Each row is a point on a landscape with many valleys, with its height.
From any point a ball rolls to the lowest of the 3 points nearest to it. It stops when none of these is lower. Distance is the straight distance between rows; heights are no part of it.
<503>: [132 150  84 122 141 142 153 130 125 115  93 162 192 128 103 134 135 143
 119 126 123 115 108 130 180 119 133 165 136 105 121 139 151 106 142 115
 132 162 130 123  91 139 129 169  97 145  98 123 105 134 147 151 166 109
 138 131 111 129 137 166  84]  height 356
<902>: [134 152  83 123 130 130 131 119 109 136 101 199 160 123 104 104 168 127
 117 129 104 116 113 132 202  74 131 168 156 104 133 163 177 118 131  94
 129 143 111 154  98 149  98 164  66 152  91 152  99 125 168 126 157  87
 138 110 122 126 136 194  64]  height 432
<410>: [131 131  99 132 142 128 149 122 136  83 115 126 169 121 117 146  97 137
 142 111 132 128 124 145 157 151 114 147 111 120 130 129 126 135 139 112
 130 151 133 114 114 125 134 131 144 119 113 101 141 137 130 149 151 128
 141 126 130 130 109 143 138]  height 644
<349>: [147 116  69 126 172 145 154 131 138  64  99 123 206 136 125 145  92 124
 139 125 141 115 126 124 191 133 116 125 124  70 157 139 125 130 138 114
 118 166 133 116 129 127 165 158 163 103 115 121 158 142 142 185 170 113
 165 133 111 118  94 155 145]  height 567
<665>: [137 142 121 106 104 129 119 128 117 157 135 156 120 122 141 109 154 136
 123 110 129 107 136 114 140  82 111 169 137 146 133 146 146 116 126 130
 116 132 126 144 119 125 111 138  88 155 116 143  83 119 139 118 144 103
 130 129 132 120 159 148  80]  height 396
<721>: [118 115 134 141 131 112 142 126 136 125 131  95 136 130 124 134 107 140
 140 123 125 160 129 145 116 158 130 113 117 146 119 106 116 142 142 113
 127 116 132 130 126 130 137  95 166 112 139 104 148 118 127 134 117 135
 118 141 127 130 113 130 166]  height 552
<330>: [121 141 109 126 128 115 144 128 128 109 124 128 147 122 124 134 114 146
 140 105 133 130 129 142 139 140 125 152 103 142 123 129 133 126 137 116
 126 133 139 126 110 123 116 122 139 128 117 111 126 118 130 132 145 127
 128 122 133 127 126 138 130]  height 344
<1108>: [105 119 184 160 109 138 115 158 132 126 124  77  38 145 149 138 149 139
 129 154 118 144 147 127  52 195 171  87 125 152 115  78  79 107 115 146
 116 104 124 110 180 131 126  72 183 110 180 129 145 140  78 103  98 178
  86 116 137 123 141  65 173]  height 330
<989>: [137 144 116 103 107 134 124 124 109 159 118 167 128 126 130 106 160 134
 116 118 120 107 133 118 164  73 115 170 148 136 130 149 159 117 128 120
 115 132 118 154 114 132 106 149  77 154 115 142  77 123 145 122 152  95
 133 122 131 116 150 169  75]  height 471
<173>: [115 131 196 108  86 144  83 114 107 197 163 154  23 112 133 132 152  87
 113 117 131 114 129 136  59 119 112 138 116 182 101 129 150 164  93 172
 157  82 129 140 141 116  82 118  64 146 146 157  90 129  85  61  60 158
 129 102 155 153 161 115 115]  height 688
<257>: [103 134 180 136 113 112 111 143 117 161 133 105  55 138 150 121 145 116
 128 145 133 137 144 144  70 152 139  93 136 141 119 110 103 120 146 133
 132 101 130 134 155 125 109 100 147 128 164 124 137 115 116  96  87 159
  88 127 134 136 125  84 153]  height 769
<890>: [113 147 154 131 111 102 103 127 119 159 150 126  77 125 154 111 140 119
 130 124 143 121 142 134  84 121 127 115 118 144 124 139 120 124 142 145
 140 100 140 141 133 116  98 121 127 133 146 131 136 111 122  96 100 148
 109 116 140 136 134 103 132]  height 687
<260>: [129 144 134 121 106 111 105 122 123 157 154 143  95 118 154 108 143 127
 129 112 143 111 145 119 104  95 115 145 115 149 129 147 128 123 126 149
 132 117 141 135 127 118 104 128 104 143 127 141 110 111 125 103 117 129
 122 122 135 129 153 118 104]  height 536
<1017>: [101 115 210 142 108 132 108 159 119 137 130  77   8 145 153 136 150 120
 116 152 122 133 149 130  49 185 163  86 122 157 115  87  92 114 116 150
 115 104 119 126 176 120 110  78 161 118 169 127 135 139  83  78  93 170
  72 118 143 129 151  60 165]  height 431
<359>: [151  96  85 138 169 139 156 137 146  66 111 108 218 140 134 141  75 140
 135 136 136 136 126 116 181 127 126 101 134  77 174 140 112 128 123 121
 106 160 118 124 141 130 187 136 199  92 116 115 182 145 152 187 167 106
 151 142 122 115  75 133 164]  height 350
<654>: [109 142 172 131 109 105 106 132 117 164 141 120  56 129 149 116 144 116
 129 135 142 124 147 141  72 132 129  99 130 139 118 126 111 127 149 142
 137  97 133 137 147 120  97 109 130 135 154 132 136 115 121  88  89 154
  96 120 140 137 127  95 139]  height 740
<500>: [127  87 143 144 147 128 143 134 151 112 132  69 145 137 110 145 111 134
 135 142 116 172 116 125 107 178 139  90 125 140 126  81 103 140 120 126
 122 121 131 120 138 130 166  94 172 106 146 106 166 130 128 149 118 137
 127 153 124 106 109 108 177]  height 404
<718>: [111 145 155 136 113 105 111 133 118 156 144 117  80 128 150 110 136 126
 131 128 138 131 143 138  86 134 133 105 125 143 124 129 109 124 151 133
 138  98 136 138 138 122 103 111 141 129 152 126 137 107 123 100  96 151
 102 126 136 134 132 103 145]  height 716
<223>: [114 144 171 124 108 106  95 128 115 167 151 133  57 124 148 112 141 109
 124 125 144 119 146 134  72 123 122 111 124 144 121 137 118 133 135 153
 147 102 137 132 143 119  92 123 114 141 147 138 136 115 118  83  91 153
 106 117 143 138 133  95 129]  height 719
<899>: [103 126 161 150 121 117 122 140 125 150 131  93  84 136 145 123 135 131
 138 149 125 153 138 146  77 164 150  93 135 142 119  96  98 120 145 123
 125 100 127 129 150 130 134  87 162 116 168 122 137 114 113 115  94 157
  99 133 121 131 127  94 166]  height 184
<1094>: [108 112 165 161 122 134 119 144 135 138 129  85  81 140 140 138 139 137
 139 153 114 155 139 136  70 188 160  90 130 146 115  80  86 113 120 134
 118 103 129 114 163 138 145  77 172 110 175 129 142 120  99 124  99 165
 104 133 118 120 131  84 177]  height 279
<922>: [134  83 149 142 160 129 141 137 153  97 137  63 153 142 106 151 112 137
 133 147 113 168 122 106 102 182 144  78 118 132 127  71  93 135 103 138
 118 130 140 110 142 124 173  95 183 103 154 113 183 134 124 160 123 147
 128 149 127  95 103  84 183]  height 153
<141>: [135 138 143 111  91 131  95 105 122 176 162 154  72 110 147 104 153 105
 121 115 139 103 139 122 106  81 107 157 141 151 124 154 142 143 108 149
 130 117 120 125 133 126 106 143  64 153 122 148  80 129 115  93 114 120
 136 129 135 142 163 126  82]  height 543
<447>: [148  97  89 139 181 139 161 144 147  66 106  95 244 148 134 139  67 156
 133 140 132 160 112 109 178 127 141  84 132  81 183 141 112 114 110 125
  96 165 118 123 146 134 197 130 215  89 117 128 197 140 165 195 178  97
 137 144 122 115  73 106 177]  height 113
<230>: [117  98 139 148 140 123 136 131 143 125 140  79 134 135 118 140 112 137
 139 137 116 167 122 135 104 173 139  99 122 139 121  87 106 140 132 119
 121 115 129 123 135 128 157  90 172 110 148 107 154 125 122 138 112 138
 122 144 123 119 115 114 173]  height 585
<71>: [141  79 144 142 161 130 143 137 157  88 130  61 167 141 106 149 104 141
 133 146 114 162 120 103 116 170 139  75 124 126 135  85  93 137 106 135
 123 137 133 120 138 120 176 103 182 104 146 109 187 139 133 163 127 140
 135 152 132  98  93  86 180]  height 278
<762>: [139 144 148 100  84 136  96  99 116 182 161 167  58 108 141 100 157 101
 120 121 134 105 136 126 120  73  91 164 153 147 118 155 155 153 110 134
 122 112 107 121 130 131 110 147  52 158 119 149  57 137 115  96 115 112
 139 131 134 150 162 154  75]  height 599
<3>: [150  89  98 143 160 135 152 132 154  69 115  99 209 137 124 143  77 141
 127 138 129 141 119 116 166 131 127  91 138  89 165 128 103 131 121 123
 112 155 115 128 138 126 185 130 191  92 121 105 188 143 149 177 152 113
 147 145 131 108  74 114 171]  height 346
<1024>: [136 152  98 112 122 134 131 120 112 147 104 190 146 125 112 102 168 130
 120 127 106 112 121 121 190  68 122 171 163 114 132 154 173 123 126 102
 123 135 108 156 105 142  96 160  72 155 101 150  86 123 158 127 154  85
 135 110 128 116 137 192  69]  height 487
<118>: [140 144 126  98 100 132 111 120 113 172 136 166 101 122 139  98 162 124
 120 119 125 106 137 110 152  69 102 169 151 140 132 148 155 127 125 125
 114 124 118 143 119 128 110 151  75 159 118 144  74 127 137 116 136  98
 135 129 130 122 159 164  73]  height 655
<283>: [116 149 135 134 116 101 113 127 121 146 147 130  99 123 153 112 131 136
 135 113 140 129 140 132 101 116 123 126 110 148 126 135 121 124 148 136
 134 108 144 139 127 119  98 112 137 133 138 126 130 106 129 106 115 142
 114 120 135 134 139 116 132]  height 626
<1100>: [145  81 118 141 153 131 148 133 159  79 116  77 189 133 111 146  86 135
 128 141 121 148 119 119 143 146 125  87 136 110 150 111 102 140 120 124
 121 150 116 129 137 120 177 116 180 100 132  98 185 143 143 170 139 125
 143 150 137 107  78 103 171]  height 476
<148>: [110 132 218 102 104 134  92 132 104 187 162 130   9 131 135 135 148  90
 117 135 135 113 141 133  53 147 119 103 124 163 103 121 140 151 118 170
 147  86 137 149 158 113  82 112 100 136 162 146 125 135 102  59  74 161
  94 105 155 142 142  98 138]  height 700
<406>: [123 131 176 112  83 137  89 107 118 185 166 156  49 105 136 120 153  92
 114 115 134 110 133 134  75 101 106 150 132 169 114 147 150 158  94 158
 147 103 115 124 135 129  97 131  54 151 128 154  83 128  97  71  80 141
 136 120 146 157 161 113  94]  height 575
<672>: [120 104 164 160 124 135 122 149 147 122 141  83  86 152 130 148 133 149
 138 151 115 153 143 118  61 209 172  82 117 146 109  70  79 111 102 151
 118 106 135 103 174 132 157  74 201  92 185 125 165 137  82 125 103 180
 105 119 124 116 131  79 190]  height 337
<200>: [125 132 165 111  85 134  87 102 119 180 170 159  53 104 139 114 154  96
 118 117 139 107 135 130  89  91 104 155 137 160 116 151 147 154  99 153
 139 107 112 120 131 128 105 138  55 157 125 154  79 132 103  80  92 135
 136 121 142 154 159 120  86]  height 560
<698>: [136 147  85 125 144 143 155 128 131  96  99 142 193 125 108 144 116 139
 132 120 130 112 117 134 172 136 131 162 127 104 124 132 140 116 142 115
 133 165 133 110  96 130 134 162 112 134 107 119 119 135 136 157 166 115
 142 130 112 130 133 157 100]  height 59
<619>: [135 137  88 125 145 136 154 128 130  86 106 137 184 126 113 152 107 137
 137 115 138 116 124 137 166 143 122 154 118 107 126 131 131 123 138 114
 129 163 138 110 105 127 134 151 126 129 108 113 128 137 129 153 164 126
 142 129 120 129 119 147 118]  height 343
<979>: [146 126  72 124 166 143 154 126 135  68 100 128 202 132 115 147  94 125
 141 125 144 112 121 129 186 137 117 140 120  75 146 137 128 126 142 112
 128 166 132 108 124 128 154 163 146 113 113 114 147 142 138 178 164 117
 165 135 108 121 105 155 131]  height 509
<1071>: [127 137 166 104  74 141  92  98 114 191 165 171  43 103 138 113 154  91
 115 115 129 105 131 136  95  88  96 163 144 165 108 152 161 162  95 143
 135 102 102 119 129 131 108 142  43 155 120 151  63 134  96  76  87 132
 141 125 143 159 163 134  82]  height 580
<12>: [148 101  81 133 168 140 157 131 143  63 109 112 210 140 129 147  78 132
 138 130 139 127 128 121 183 135 119 109 132  75 166 141 117 133 127 115
 109 160 120 122 137 129 175 138 187  95 114 113 181 148 148 181 165 114
 154 138 121 118  79 137 163]  height 389
<484>: [130 142 133 119 102 118 101 119 121 161 156 143  91 115 153 105 145 122
 123 113 141 111 141 117 105  89 113 151 123 147 132 149 133 127 119 150
 127 119 134 131 128 118 110 132  91 150 126 142  96 116 124 106 119 121
 128 122 135 131 158 121  93]  height 526
<583>: [152  97  82 133 176 141 158 140 148  66 105 106 231 149 134 144  71 146
 133 138 133 142 120 112 187 126 130  98 131  75 180 145 116 119 121 124
  99 160 119 128 141 133 191 136 208  89 111 125 186 144 159 193 175 101
 144 139 119 113  74 129 172]  height 285
<793>: [147 140  64 120 170 150 161 125 134  86  86 139 229 136 109 137 118 125
 123 133 134 109 104 119 198 118 136 144 130  69 136 136 145 112 154 103
 145 167 138 113 103 131 156 184 112 126 106 125 120 140 141 183 168  97
 171 141  93 132 124 177 103]  height 321
<590>: [149  95  96 145 172 139 158 143 147  66 107  90 237 143 129 141  72 157
 130 138 135 156 111 104 168 127 145  77 135  89 176 136 105 117 110 131
 103 165 114 126 142 131 198 128 213  88 119 124 199 141 160 192 166 106
 137 150 125 109  75  96 175]  height 235
<921>: [117 142 133 138 123 102 126 129 126 135 140 120 117 126 140 121 120 139
 143 112 132 143 132 142 112 133 129 124 107 146 122 126 121 130 147 122
 129 110 139 133 122 122 114 102 152 123 137 114 135 106 128 120 117 137
 114 122 129 135 130 123 149]  height 546
<796>: [127 150 108 120 119 117 134 133 124 122 128 139 144 120 134 130 122 150
 137 101 129 126 132 133 136 123 122 160 102 144 126 136 136 121 135 122
 123 135 143 129 108 122 112 126 127 136 118 121 112 106 128 126 150 121
 124 122 128 126 138 134 119]  height 61
<543>: [128 139 148 117  99 118  96 114 123 167 163 143  75 114 146 104 148 109
 123 116 144 107 142 120  90  90 113 145 124 151 130 154 130 131 117 156
 134 116 131 128 136 124 105 137  84 150 126 146 101 123 116  91 106 132
 129 122 137 138 153 111  92]  height 533
<481>: [133 147 105 113 117 131 137 130 119 135 110 157 158 127 120 123 143 150
 126 113 121 112 128 125 156 103 124 174 128 134 124 143 151 107 128 121
 120 150 129 140 101 130 112 146  95 149 107 136  93 121 145 133 158 105
 129 124 123 116 146 150  83]  height 169
<10>: [109 106 156 156 131 133 125 141 139 135 134  81 102 141 132 141 133 140
 140 149 112 165 131 129  80 190 155  88 129 143 117  76  92 119 120 134
 119 104 133 113 156 137 156  78 178 103 170 125 146 123 103 135 103 160
 107 135 115 117 130  89 178]  height 311
<209>: [127  92 134 141 146 122 145 128 150 108 130  80 151 131 111 142  99 136
 133 132 120 162 121 136 123 165 129 103 124 133 127  99 111 148 130 112
 124 127 124 124 126 127 159 103 170 109 137  98 166 131 131 147 122 133
 127 148 133 117  98 123 173]  height 574
<1004>: [110 114 197 161  99 137 111 159 130 120 128  70  19 151 147 134 145 147
 120 148 119 141 151 111  43 202 174  80 109 163 110  75  72 114 105 155
 114 100 122 112 185 122 120  65 194 107 183 125 152 147  63  93  99 182
  80 105 153 128 150  60 182]  height 406
<440>: [148  89 101 143 167 140 155 139 151  67 109  90 225 138 123 142  74 152
 127 139 127 149 115 108 163 130 138  84 136  87 175 130 100 123 111 130
 105 159 113 131 142 127 194 128 203  90 124 112 197 141 153 186 157 110
 141 146 132 109  73  96 175]  height 303
<1085>: [129 147 102 119 126 130 143 134 124 111 114 144 162 122 116 137 121 150
 133 109 129 116 126 136 150 127 129 168 115 133 121 136 142 114 135 120
 124 150 141 123 100 131 118 139 117 139 113 121 110 120 134 138 159 117
 128 123 122 125 135 145 106]  height 284
<56>: [142 140  71 124 158 147 156 127 133  87  92 137 207 129 109 141 111 129
 132 127 137 107 112 125 185 133 130 148 127  80 134 135 139 116 145 111
 138 167 136 110 103 129 147 174 119 125 109 120 124 140 135 177 169 113
 159 132 102 130 123 163 105]  height 437
<32>: [142 131  88 127 149 135 150 125 139  76 109 128 183 124 113 149  94 131
 142 115 142 116 126 137 166 147 114 148 115 100 137 132 127 129 140 114
 128 158 133 110 111 125 142 147 141 117 115 105 143 140 129 160 162 126
 149 131 124 124 110 148 131]  height 535
<759>: [123  84 152 147 154 131 137 139 154 110 140  67 138 145 112 150 121 138
 134 147 110 168 122 109  93 193 149  81 120 137 120  66  94 129 106 139
 121 122 140 104 149 129 169  89 183 104 157 116 177 133 113 148 117 156
 126 147 121  99 114  90 185]  height 268
<80>: [133 148  90 123 131 137 152 133 125 111 100 153 180 125 109 138 126 146
 126 116 128 112 117 135 169 125 132 170 130 120 123 137 145 111 135 116
 129 159 132 125  90 135 126 157 102 143 104 124 107 129 142 143 167 114
 133 130 115 124 137 156  87]  height 251
<581>: [110 132 191 111  69 156  86 111 106 207 161 163  18 102 137 132 160  85
 108 115 119 110 129 140  70 104 107 150 123 192  97 132 160 166  87 158
 157  81 116 136 128 116  86 113  53 152 140 156  59 121  74  61  51 151
 138 101 151 167 178 123 113]  height 650
<76>: [147 134  64 121 174 153 159 131 133  74  93 129 225 136 119 144 103 122
 136 126 141 110 116 118 196 128 125 139 123  65 150 136 138 118 149 110
 132 167 137 113 118 130 158 175 140 117 115 126 141 140 138 191 173 105
 174 140  94 120 110 168 121]  height 155
<1101>: [137 145  76 127 150 143 155 127 130  99  90 152 201 131 104 135 123 132
 123 130 127 112 106 127 186 126 132 158 135  93 121 142 147 112 149 108
 136 167 134 114  95 137 139 176 102 140 102 124 110 138 142 163 167 110
 152 136 103 133 132 168  92]  height 81
<164>: [134 141 129 109  99 125 104 120 119 166 148 151  95 120 148 102 150 126
 120 116 135 106 140 112 126  78 107 161 137 144 130 150 140 124 120 141
 118 126 123 135 126 123 114 140  79 155 119 145  80 124 130 110 129 108
 132 131 131 127 163 137  78]  height 505
<830>: [132 145  94 124 136 134 152 130 130  99 106 143 173 122 111 143 112 144
 138 113 130 116 122 139 160 138 126 163 116 123 125 130 139 119 138 116
 127 155 136 120 100 128 125 145 121 131 112 113 122 128 133 144 163 123
 136 125 122 126 126 143 111]  height 308
<458>: [111 142 185 120 106 112  93 126 116 171 152 131  46 125 145 117 147 101
 123 130 144 115 142 134  67 131 125 106 125 151 115 133 127 139 133 156
 149  97 136 140 147 119  88 123 109 141 149 142 136 126 113  76  83 158
 105 115 146 139 133  96 130]  height 685
<770>: [126 137 166 119  98 120  92 114 121 169 168 146  56 110 144 112 150 102
 122 117 145 108 139 128  72 109 117 135 125 157 120 147 135 142 112 166
 148 103 130 130 138 122  94 135  80 152 135 152 113 126 111  76  90 142
 125 115 148 142 147 106 100]  height 583
<62>: [121 145 151 125 102 110  96 117 122 159 158 136  74 115 147 106 145 114
 125 114 146 113 142 123  83 102 121 132 115 145 128 145 121 129 128 156
 142 108 140 133 138 118  98 131 100 144 134 145 119 118 121  92 100 142
 120 119 137 137 149 109 109]  height 553
<819>: [131 150  88 125 131 139 151 125 122 125  95 172 182 130 100 123 143 141
 113 133 116 116 111 132 184 103 138 164 145 110 121 145 157 106 141 105
 129 155 121 134  90 145 120 167  87 149  93 134 102 135 152 146 167 103
 137 127 113 130 133 170  76]  height 261
<907>: [107 114 174 157 117 132 115 154 131 134 127  83  56 143 148 137 145 135
 134 151 116 149 141 132  63 190 167  90 131 147 114  82  80 108 121 139
 118 104 125 116 172 135 135  75 178 110 179 132 144 128  92 110  94 174
  93 121 127 124 136  70 171]  height 304
<834>: [123 137 176 112  98 129  87 110 119 174 169 147  44 113 138 120 151  95
 116 115 139 111 136 130  67 112 115 135 122 160 116 142 140 151 102 170
 151  99 131 130 137 122  88 130  77 152 136 154 113 130 101  71  80 148
 125 113 147 146 149 103 105]  height 631
<321>: [102 125 214 121 112 127 106 156 113 156 138  95   5 143 155 136 151 106
 119 150 128 128 149 138  50 170 151  85 132 151 113  97 107 122 126 154
 121 101 121 133 165 121 105  88 142 128 164 126 130 135  94  74  87 162
  70 123 143 131 142  69 153]  height 517
<219>: [131  99 126 140 145 121 147 125 152  93 126  91 163 131 109 147  93 135
 136 129 123 153 122 140 136 159 125 107 123 128 131 109 114 146 136 109
 124 133 122 128 123 125 157 110 169 108 126  97 161 136 133 147 128 127
 131 145 135 119  98 129 170]  height 610
<376>: [137  74 136 141 156 127 148 132 156  92 126  71 170 134 110 150  99 136
 131 142 118 162 115 115 123 163 133  87 129 124 135  92  99 145 117 126
 122 138 124 120 136 125 175 107 177 105 139 104 177 139 135 162 127 133
 137 153 136 103  90  97 176]  height 414
<101>: [135 151  76 133 142 132 147 119 122 125  92 190 185 130  96 113 155 137
 114 141 107 118 104 131 202  85 137 164 155  96 120 160 169 113 141  97
 136 150 118 139  88 152 117 172  78 148  79 142  98 132 168 144 163  95
 137 122 111 136 133 192  73]  height 380
<5>: [147  87 112 146 163 134 150 139 151  68 115  82 214 135 117 141  84 150
 125 143 125 149 115 107 150 133 138  79 137  96 162 122 100 129 113 132
 115 156 113 128 142 118 193 123 198  94 130 112 196 139 152 184 144 116
 141 149 135 104  74  88 175]  height 373
<582>: [147 153  47 134 163 117 146 108 117 107 103 206 196 118  98 107 160 119
 118 147 104 126  94 122 233  73 137 165 141  81 125 173 172 114 142  73
 150 152 125 137  89 151 111 181  69 144  50 154 101 123 183 147 165  86
 154 122 105 144 139 208  76]  height 174
<428>: [109 131 140 143 121 106 126 129 127 143 139 107 110 133 138 124 119 140
 139 125 128 151 136 145 100 149 136 107 120 146 117 113 113 131 151 121
 129 103 135 136 132 128 127  97 160 118 151 117 137 109 128 122 105 141
 112 132 123 133 125 120 160]  height 565
<1045>: [145 146  58 134 161 122 151 108 124 108  95 195 203 125  97 110 152 124
 116 151 107 123  93 125 224  79 139 157 146  81 124 168 168 112 147  80
 150 150 126 133  86 155 120 181  80 144  60 148  99 132 175 149 163  94
 156 127 106 141 140 206  78]  height 196
<852>: [139 151 103 104 119 137 116 118 108 157 113 191 125 119 119  99 175 121
 122 122 108 102 124 122 187  59 114 168 159 120 133 156 176 130 128 101
 121 130 108 160 112 136  89 157  62 157 111 151  80 125 150 122 150  84
 141 109 133 115 144 197  67]  height 507
<40>: [117 145 131 135 115 101 121 129 124 145 143 127 109 124 148 115 127 138
 142 118 137 133 141 137 104 126 125 127 109 147 124 136 122 123 148 129
 131 110 142 135 123 122 111 108 145 129 141 124 131 103 126 112 118 136
 116 121 130 136 135 121 143]  height 581
<533>: [120 133 124 134 127 108 139 126 133 117 134 117 140 126 128 136 109 146
 141 113 131 145 130 144 126 149 125 128 106 143 122 117 125 136 144 116
 125 120 138 126 119 126 125 109 156 116 128 107 142 111 127 127 128 128
 124 128 133 128 120 135 150]  height 527
<754>: [124 149 118 123 118 114 126 131 123 133 134 135 133 121 140 121 127 147
 137 101 136 126 135 130 127 116 122 152 102 150 126 140 133 122 136 131
 128 122 144 133 117 122 111 119 133 134 124 125 115 107 131 123 139 125
 121 120 128 126 139 128 122]  height 611
<273>: [119 149 125 129 117 104 118 127 122 139 145 132 117 120 146 117 128 141
 133 106 141 126 138 132 111 115 123 140 104 150 129 138 125 121 142 133
 129 118 145 136 119 121 106 117 134 133 131 125 123 104 130 115 125 131
 119 121 129 133 140 123 128]  height 739
<342>: [133 145 114 109 112 129 130 130 115 146 119 158 138 126 130 115 149 146
 120 113 123 112 132 121 155  88 121 170 134 140 126 143 149 109 126 128
 117 140 127 143 109 126 110 143  92 148 113 138  88 117 141 129 151 104
 125 127 128 119 150 150  82]  height 233
<568>: [105 133 199 118 113 115 104 144 110 168 139 115  29 136 147 124 146 100
 122 144 136 125 147 140  61 152 133  90 136 148 114 116 114 132 140 150
 137  94 129 141 160 118  95 108 129 133 162 128 136 128 111  76  82 160
  78 121 144 136 131  83 143]  height 614
<507>: [108 110 146 146 135 117 133 135 140 134 137  89 121 135 125 137 119 138
 137 139 116 167 128 136  97 170 146  98 123 144 121  91 105 132 138 121
 126 105 129 126 140 133 150  85 172 109 157 116 150 118 119 136 106 143
 116 143 117 119 120 112 174]  height 559
<823>: [118 134 188 110 100 126  91 119 112 180 162 142  38 118 137 123 148  92
 116 118 139 110 137 134  60 125 113 122 119 161 113 139 134 148 111 167
 153  94 136 140 145 119  85 127  86 149 144 153 123 127 104  68  79 155
 117 108 153 145 142 105 118]  height 666
<838>: [147 146  63 132 161 129 154 113 133 111  93 178 214 132  99 115 138 129
 112 143 113 117  95 126 218  91 142 152 144  78 120 156 158 111 150  86
 154 155 127 128  86 147 130 186  88 142  73 138 105 136 166 159 161  94
 158 130  99 145 135 198  81]  height 237
<24>: [138 104 107 135 140 125 153 126 145  81 123 106 173 124 111 145  91 131
 137 120 133 135 127 137 149 150 117 121 120 113 136 124 117 147 138 111
 126 143 127 119 119 124 151 124 160 108 119  95 158 142 132 152 144 127
 138 135 139 127  94 137 157]  height 632
<446>: [146 112  70 124 177 143 155 131 139  64 102 122 215 143 126 146  88 126
 141 130 144 119 126 117 197 129 115 120 125  67 170 142 129 126 133 114
 113 165 132 118 134 129 168 152 174 100 113 122 167 142 144 191 172 107
 163 136 111 116  88 154 153]  height 497
<466>: [123 104 131 140 137 116 145 127 144 114 134  92 149 131 115 145 104 138
 137 129 122 159 121 141 123 161 129 109 120 137 124 101 114 146 136 110
 124 123 129 127 125 125 150 101 164 110 132 100 152 126 129 142 121 130
 124 141 130 121 105 128 172]  height 578
<238>: [148 110  82 132 160 138 153 122 143  66 107 118 196 133 121 147  84 128
 142 128 139 120 128 131 178 139 113 121 129  76 157 141 120 134 137 111
 119 156 126 115 130 125 162 145 171 101 116 108 163 152 139 174 164 117
 156 133 123 122  90 144 149]  height 451
<704>: [120 143 117 130 121 107 131 128 131 123 133 125 136 123 131 131 111 144
 140 111 134 138 133 141 125 134 121 137 103 145 125 124 126 129 146 116
 125 118 145 129 113 122 117 108 148 120 126 113 132 107 128 128 132 130
 123 122 131 131 132 136 143]  height 473
<722>: [131 148  97 118 122 136 143 131 116 140  99 172 168 130 110 119 150 146
 120 124 113 113 120 128 174  95 131 173 143 123 124 145 159 109 132 113
 121 148 122 142  95 140 115 155  87 153 100 138  93 128 152 138 161  98
 129 124 118 120 138 167  73]  height 102
<862>: [119 135 177 111  67 145  88 100 107 203 161 169  29  94 139 128 158  93
 111 113 122 110 130 144  84  92  98 161 135 178  97 145 165 164  85 145
 144  91 103 118 128 128  95 128  46 153 128 150  54 126  81  66  70 142
 140 113 149 167 168 128  98]  height 605
<87>: [140 158  48 137 163 119 140 110 110 107 105 212 186 112  95 105 164 112
 122 145 101 126  98 124 229  64 128 171 140  82 130 174 181 115 138  72
 150 147 125 135  93 152 107 180  60 148  55 157  99 119 182 142 159  86
 158 120 107 141 136 209  68]  height 134
<120>: [142 145  70 130 152 136 157 117 132 108  88 166 213 135  98 125 135 132
 117 140 122 117  96 124 203 105 142 153 142  84 123 146 155 111 152  97
 148 162 129 126  87 143 138 182  94 140  87 130 107 138 156 164 165  98
 153 132  97 142 136 184  84]  height 302
<851>: [130 147 122 115 110 123 120 131 120 143 139 144 123 116 146 113 141 144
 128 106 134 113 139 118 127  99 118 161 115 149 131 140 133 114 132 137
 120 128 141 138 116 119 108 130 107 145 123 133  96 110 131 120 140 115
 125 123 127 123 154 132 100]  height 919
<800>: [114  97 151 152 138 131 130 138 142 128 138  73 122 140 123 142 122 139
 138 145 111 172 124 128  90 183 149  91 124 144 119  79  99 129 120 129
 122 109 132 117 147 135 161  83 175 105 161 119 151 122 114 143 109 151
 120 143 117 112 121 107 179]  height 447
<846>: [103 128 222 106 109 131 106 151 105 172 148 107   4 142 146 134 146  98
 117 143 130 122 148 138  50 164 137  91 129 153 109 103 121 132 126 166
 124  93 125 139 167 113  98 100 124 129 165 132 126 134  97  65  79 161
  74 119 144 136 142  75 150]  height 563
<744>: [108 135 202 109 105 118  94 138 111 175 149 125  28 133 142 125 149  99
 119 133 141 117 143 139  61 142 126  98 130 151 110 123 125 138 133 164
 141  92 133 142 154 115  87 115 114 137 156 137 135 130 114  69  79 161
  91 113 147 139 132  93 134]  height 651
<30>: [140 143 134  94  91 137 100 104 111 177 147 171  76 115 135  93 164 107
 123 122 129 103 133 116 150  62  94 165 163 137 125 151 162 151 122 123
 117 120 111 133 130 131 103 159  55 158 118 148  62 138 125 107 130  97
 141 127 132 139 158 174  75]  height 738

Two balls start at each pair of points below. Name the first point that both come to, or write none.
<862> / <30> -> <164>
<718> / <428> -> <921>
<321> / <507> -> <1094>
<1100> / <446> -> <447>
<466> / <273> -> <704>

Where does a ball stop that starts at each point below?
<834> -> <722>
<257> -> <899>
<118> -> <722>
<148> -> <899>
<581> -> <722>
<1071> -> <722>
